Each row is a point on a landscape with many valleys, with its height.
A ball rolls from a point to the lowest of its 2 nearest points, and stops where none of them is lower. Distance is the straight distance between rows; heights are no part of it.
(418) h=29.9: 150 117 59 110 107 79 94 90 94 76 85 85 103 97 99 95 115 92 85 128 89 120 73 105 95 106
(1091) h=22.9: 99 113 85 100 102 91 71 100 128 70 122 90 104 113 87 110 69 139 101 125 104 115 131 99 80 93
(882) h=35.5: 86 99 121 83 120 115 136 103 113 85 109 95 108 111 127 80 117 104 113 84 82 82 115 132 88 110
(825) h=19.0: 97 89 127 101 87 111 120 91 66 100 60 97 105 66 104 129 129 98 119 106 90 87 92 75 95 105
(544) h=76.8: 80 60 118 67 90 68 122 71 104 105 96 82 111 123 109 87 107 58 115 84 79 78 76 98 92 125
(146) h=48.9: 140 107 84 109 107 102 97 111 112 129 80 129 105 103 106 70 89 96 99 88 108 127 93 118 124 94
(248) h=36.0: 85 90 111 96 127 109 147 110 98 85 79 116 108 84 102 71 113 94 114 120 97 108 107 145 99 87
(386) h=35.1: 106 110 78 98 99 75 98 90 102 108 111 120 89 106 93 100 112 112 68 137 100 117 78 121 106 77
(1096) h=72.9: 120 70 106 91 99 90 100 113 97 104 87 97 117 114 118 69 94 75 106 57 91 59 85 119 92 115
(1062) h=18.9: 126 113 101 86 91 100 87 100 85 75 86 70 116 108 90 102 121 91 117 105 88 79 93 121 76 125
(966) h=28.8: 99 105 100 110 114 126 139 83 100 105 78 140 89 69 98 79 100 101 127 115 97 130 104 130 96 86
(147) h=54.7: 70 94 74 134 99 105 80 106 133 132 121 113 81 87 84 84 82 72 107 106 116 137 98 65 117 107
(1029) h=51.2: 83 93 113 54 97 108 102 127 80 125 99 120 104 90 110 111 96 119 69 90 114 127 116 127 124 110
(116) h=31.4: 70 114 126 69 89 95 113 104 105 118 79 92 117 100 93 106 94 111 116 108 81 87 110 61 75 91
(496) h=43.9: 108 134 73 85 119 89 66 88 114 97 116 102 84 119 85 93 73 74 79 120 108 131 99 95 94 128
(382) h=26.1: 89 95 115 74 82 83 115 105 105 83 83 67 132 105 93 111 88 128 114 95 79 88 129 63 68 89
(300) h=55.0: 73 79 119 75 108 96 114 130 78 114 79 118 104 83 95 99 86 95 80 93 120 105 107 119 119 84
(380) h=47.4: 86 90 112 54 93 96 105 122 86 129 108 101 102 102 99 105 110 108 88 92 94 159 115 105 114 124
(317) h=54.0: 128 83 78 108 119 107 94 112 114 99 98 128 99 87 113 61 86 85 105 85 108 99 96 126 111 108
(855) h=48.2: 94 117 95 83 103 109 73 79 98 112 137 114 64 104 98 107 87 86 88 127 111 140 106 108 93 120
(272) h=47.6: 76 109 121 107 113 136 94 111 116 76 118 75 90 116 107 93 100 77 136 90 111 68 126 96 91 120
(140) h=41.4: 87 100 97 128 120 123 82 98 76 125 88 125 86 65 94 111 81 86 88 97 150 115 87 90 131 92
(251) h=39.2: 111 121 79 112 103 90 62 91 94 93 91 94 89 103 83 100 84 89 84 130 116 108 89 86 94 99
(762) h=57.2: 125 125 94 128 100 118 101 80 126 101 116 119 91 104 110 99 107 133 104 88 77 93 91 103 104 92
(1049) h=53.4: 92 74 85 129 120 100 79 97 84 87 109 99 77 70 99 100 95 60 96 117 106 89 76 100 108 117
(288) h=58.3: 84 97 101 110 104 102 111 117 80 127 83 118 100 96 87 87 89 95 96 95 132 88 85 106 109 69
(39) h=32.0: 121 77 92 110 95 76 103 109 116 100 90 85 111 119 101 66 93 66 126 77 121 101 104 92 113 93
(250) h=63.1: 96 120 112 107 87 107 94 118 106 123 115 96 91 119 99 104 106 93 105 82 124 112 119 91 124 93
(161) h=55.8: 56 93 98 121 103 103 86 106 107 110 141 106 83 106 91 121 90 103 73 105 123 107 103 82 125 76
(743) h=43.8: 94 92 99 68 74 88 103 114 83 108 113 72 102 104 91 121 141 105 97 104 86 146 99 104 116 118
(347) h=29.0: 60 98 124 68 88 79 108 109 102 111 83 78 116 121 82 102 86 97 118 99 117 71 117 70 93 85
(365) h=30.5: 94 116 105 97 97 101 102 103 93 93 112 111 95 101 94 125 123 134 84 139 113 111 99 118 113 66
(1037) h=45.0: 129 100 92 128 89 97 89 93 117 86 96 98 112 94 97 106 74 126 106 89 79 88 101 62 78 82
(1044) h=16.4: 101 94 85 90 92 76 82 75 115 71 123 73 101 109 83 118 57 114 87 114 101 105 108 90 74 88
(1060) h=43.4: 151 123 82 114 103 84 96 101 105 109 80 111 116 122 108 86 109 104 82 95 101 95 84 119 114 85
(930) h=59.0: 75 132 133 112 96 152 110 99 104 141 102 108 88 101 100 88 97 81 135 69 119 111 118 75 92 115
(571) h=57.6: 103 90 97 107 119 109 87 78 101 85 116 119 73 92 107 92 92 71 100 106 94 73 83 111 88 118
(525) h=41.7: 92 102 109 101 111 114 117 102 122 86 117 92 99 124 108 67 112 71 130 92 106 74 106 120 100 117
(858) h=34.2: 83 119 86 118 119 107 70 103 83 128 101 134 85 89 79 106 76 87 67 131 134 121 78 94 109 93
(402) h=61.1: 113 108 96 103 104 115 84 121 109 48 126 71 100 104 109 111 107 122 105 89 94 92 140 135 92 115
(362) h=27.2: 59 109 91 112 122 115 83 133 102 120 126 136 86 78 88 98 86 97 85 124 119 118 95 102 102 91
(1099) h=70.1: 130 104 100 102 103 99 85 91 115 96 99 88 116 133 110 72 105 80 119 64 74 75 93 115 90 132
(719) h=50.3: 134 91 81 142 99 91 94 94 111 73 83 83 110 95 101 105 93 101 105 96 100 69 97 85 102 82
(454) h=61.4: 118 109 97 97 93 111 87 58 105 96 118 112 80 111 113 102 93 98 87 94 67 75 83 105 86 122
(667) h=68.6: 123 107 103 67 103 103 83 104 84 103 113 105 108 112 112 106 89 129 89 84 88 114 111 127 96 117
(262) h=7.0: 92 106 124 81 82 99 87 118 83 94 86 65 115 116 90 116 123 88 121 97 91 87 113 106 96 122
(66) h=28.9: 92 94 123 89 84 105 112 77 72 117 72 100 90 98 95 117 114 80 110 93 113 68 86 90 112 108
(950) h=11.1: 97 97 89 87 111 89 105 123 96 121 93 131 118 77 90 90 77 128 106 116 91 141 98 98 77 73
(422) h=31.5: 105 115 100 126 88 97 104 90 105 101 100 99 101 120 98 98 117 103 96 90 87 44 72 95 107 80
(952) h=39.8: 109 104 92 67 87 92 95 101 74 90 113 68 108 103 82 115 120 100 113 125 90 136 110 118 85 127
(487) h=38.9: 93 100 104 134 97 112 94 105 87 96 88 87 102 85 95 123 113 100 94 92 85 37 67 71 99 88
(475) h=38.2: 102 70 111 118 95 96 108 100 90 107 89 90 92 100 102 86 101 59 116 67 120 86 99 85 116 103
(352) h=41.2: 72 79 124 84 113 117 156 121 116 94 87 94 114 96 114 65 118 90 92 112 91 129 123 116 103 99
(481) h=8.8: 92 94 105 68 92 95 109 96 87 102 87 97 117 107 110 106 132 111 102 99 77 88 86 141 95 125
(1019) h=46.3: 99 95 120 112 87 118 103 101 86 89 96 101 100 84 111 131 109 116 82 81 81 58 99 86 106 96
(315) h=17.8: 70 87 94 114 101 95 98 137 121 113 98 98 117 91 93 82 74 84 123 79 114 97 122 49 81 94
(363) h=68.3: 111 98 122 60 91 92 91 104 76 78 104 81 111 112 111 117 101 126 91 90 113 102 134 129 108 120
(218) h=17.4: 105 83 82 73 91 76 109 93 83 90 110 87 117 111 113 118 124 130 76 102 79 107 85 139 110 119
(203) h=18.6: 70 87 105 113 107 106 115 120 95 99 102 101 98 69 105 111 106 108 100 108 94 119 112 71 99 90
(1076) h=35.2: 83 78 122 103 90 103 128 74 99 109 95 101 82 101 109 98 120 67 104 73 95 73 84 83 114 97
(923) h=34.1: 115 126 93 111 107 75 74 95 68 84 60 90 114 93 77 118 103 87 89 145 118 92 78 89 93 86
(813) h=51.4: 74 92 90 102 97 93 103 95 112 126 122 118 78 97 83 87 98 73 119 122 106 151 94 73 92 101
(416) h=45.2: 74 80 112 97 106 100 164 87 117 96 101 94 96 94 110 84 126 93 114 120 81 127 96 98 94 93
(238) h=27.9: 132 114 97 89 90 87 73 91 63 78 61 73 112 100 91 116 112 91 101 127 114 90 98 113 93 107
(213) h=53.5: 81 118 123 107 110 142 113 120 109 103 90 92 106 109 103 75 102 89 132 79 119 85 127 79 97 104
(754) h=65.0: 141 103 101 92 95 95 79 103 101 61 107 74 110 115 110 109 100 112 103 91 121 92 129 134 110 106
(356) h=65.3: 145 116 91 89 100 100 94 87 89 102 98 105 119 112 117 97 109 137 98 84 64 104 86 127 83 129
(98) h=24.3: 104 97 109 95 101 97 113 85 84 96 98 121 85 87 109 123 100 137 74 104 113 90 97 119 114 73
(584) h=20.0: 103 93 89 110 115 102 127 97 117 115 88 134 102 76 105 77 82 128 124 115 112 133 113 99 89 77
(108) h=63.6: 81 129 125 95 83 125 88 98 107 131 123 97 85 118 91 105 99 82 122 79 88 102 110 72 87 121
(1114) h=18.5: 97 83 114 68 74 78 107 94 89 75 91 54 118 101 97 125 111 106 110 90 81 88 114 90 84 118
(733) h=19.2: 63 94 88 98 116 106 115 139 106 125 102 138 100 69 91 89 87 111 95 118 108 146 112 105 91 83
(763) h=75.2: 90 71 121 70 105 93 123 86 106 98 98 93 103 116 127 85 100 78 110 51 80 67 94 106 90 125
(638) h=26.6: 91 78 98 107 96 101 110 125 120 108 112 102 100 93 113 99 89 86 107 74 93 107 112 70 97 100
(237) h=39.5: 126 84 103 98 85 73 115 80 107 97 82 92 114 109 107 92 82 129 111 77 89 105 111 73 86 82
(506) h=23.7: 123 105 60 97 99 74 101 85 87 77 105 83 108 121 106 109 129 110 68 129 81 116 66 138 97 114
(285) h=61.3: 92 93 96 127 113 105 107 110 113 121 87 123 94 81 88 70 94 85 122 106 115 96 88 89 108 86
(657) h=28.0: 82 94 120 76 118 120 132 98 101 97 101 130 106 91 123 88 95 124 83 86 80 79 106 132 84 102
(740) h=52.2: 65 96 98 94 100 104 70 100 98 99 142 103 75 95 92 128 90 95 75 114 110 122 114 96 105 115
(917) h=59.3: 74 116 111 121 93 124 105 115 107 107 130 108 79 111 106 119 116 106 74 96 126 114 112 98 148 77
(714) h=48.5: 79 99 107 92 100 102 125 93 114 122 105 118 85 99 98 93 118 78 120 106 80 128 88 90 91 108
(933) h=25.7: 81 87 93 110 99 88 91 121 129 101 107 74 110 118 90 67 82 62 134 79 125 85 113 76 94 108
(588) h=34.7: 141 108 85 78 89 84 96 75 62 86 81 58 112 114 93 109 116 90 104 130 96 130 94 117 92 127
(542) h=51.5: 98 123 81 151 107 127 88 103 126 106 116 113 80 92 97 99 109 114 112 104 97 82 83 86 117 88
(974) h=15.5: 136 108 106 114 83 96 106 61 86 101 86 108 90 104 114 123 111 126 82 101 109 109 95 91 121 66
(1009) h=19.1: 72 101 111 63 107 110 110 95 94 117 95 125 110 102 106 89 104 101 88 88 85 72 90 145 101 121
(367) h=44.1: 120 140 74 153 111 125 79 95 113 111 89 113 77 83 87 98 118 91 101 126 93 110 73 84 118 108
(830) h=58.6: 117 68 81 124 113 96 102 151 104 96 98 114 108 79 111 75 99 84 94 77 101 78 87 113 115 96
(1131) h=22.5: 110 77 84 85 86 69 81 82 113 68 115 65 100 123 88 121 73 86 67 99 101 81 112 105 96 100
(462) h=23.8: 133 117 112 107 74 98 104 57 94 100 91 98 92 113 112 117 115 114 91 91 95 64 88 99 109 89
(929) h=34.9: 114 89 100 103 85 75 108 80 112 102 105 101 99 101 103 120 79 135 85 90 104 125 114 62 100 63
(188) h=55.2: 115 94 92 136 113 109 87 120 103 81 98 103 102 86 104 90 97 101 102 101 113 71 103 110 116 83
(410) h=67.1: 105 119 120 94 96 116 86 95 118 108 103 97 105 125 100 83 87 96 126 71 83 77 104 94 81 118
(157) h=56.6: 93 119 108 82 104 118 95 114 111 70 135 93 102 110 103 124 107 145 90 104 74 100 126 119 89 105
(690) h=58.8: 106 78 71 137 108 89 93 103 121 125 94 121 92 78 99 72 73 77 104 92 124 117 88 63 119 94
(99) h=61.7: 127 128 101 90 97 108 92 67 110 118 114 123 97 120 121 99 90 139 88 87 69 81 82 122 91 108
(680) h=6.5: 87 88 121 102 96 108 121 100 65 93 71 97 107 66 98 131 112 121 102 122 106 118 111 81 101 83
(564) h=28.6: 82 86 98 77 83 73 72 115 93 79 104 57 110 106 74 119 79 83 82 94 102 79 112 86 85 111
(712) h=38.8: 142 101 79 113 103 74 121 87 105 95 93 111 103 109 103 88 111 123 87 127 103 114 78 120 108 64
(637) h=48.3: 77 84 103 121 126 121 81 97 66 104 99 122 82 53 98 119 96 75 84 115 120 99 74 96 106 102
(52) h=24.6: 73 103 103 84 87 75 90 133 114 123 103 86 118 118 81 94 77 93 107 87 107 98 117 67 89 90
(92) h=36.4: 145 120 62 143 100 99 84 81 104 87 83 89 87 88 92 104 138 97 102 134 83 116 78 100 115 98
(728) h=52.0: 96 101 115 87 102 110 106 99 84 73 100 95 110 87 107 135 101 141 86 102 86 81 119 96 90 96
(5) h=29.6: 108 108 87 117 103 92 84 86 122 92 122 111 88 106 100 106 79 125 91 107 114 116 110 87 105 76

Where does a ball stop that starts at each point below?
(250) | (262)
(285) | (262)
(363) | (974)
(830) | (974)
(188) | (1044)
(1099) | (481)
(762) | (481)
(813) | (950)
(454) | (950)

Call two points neighbours if one is among the 2 nearest of the other. Go from one point of each pair to the other, from neighbour to neighbour, staying as low as possible. Name the highest point that can't be avoided.
(950) and (262) | (285)
(262) and (1044) | (564)
(481) and (315) | (99)
(315) and (1044) | (116)
(974) and (262) | (830)
(315) and (680) | (638)
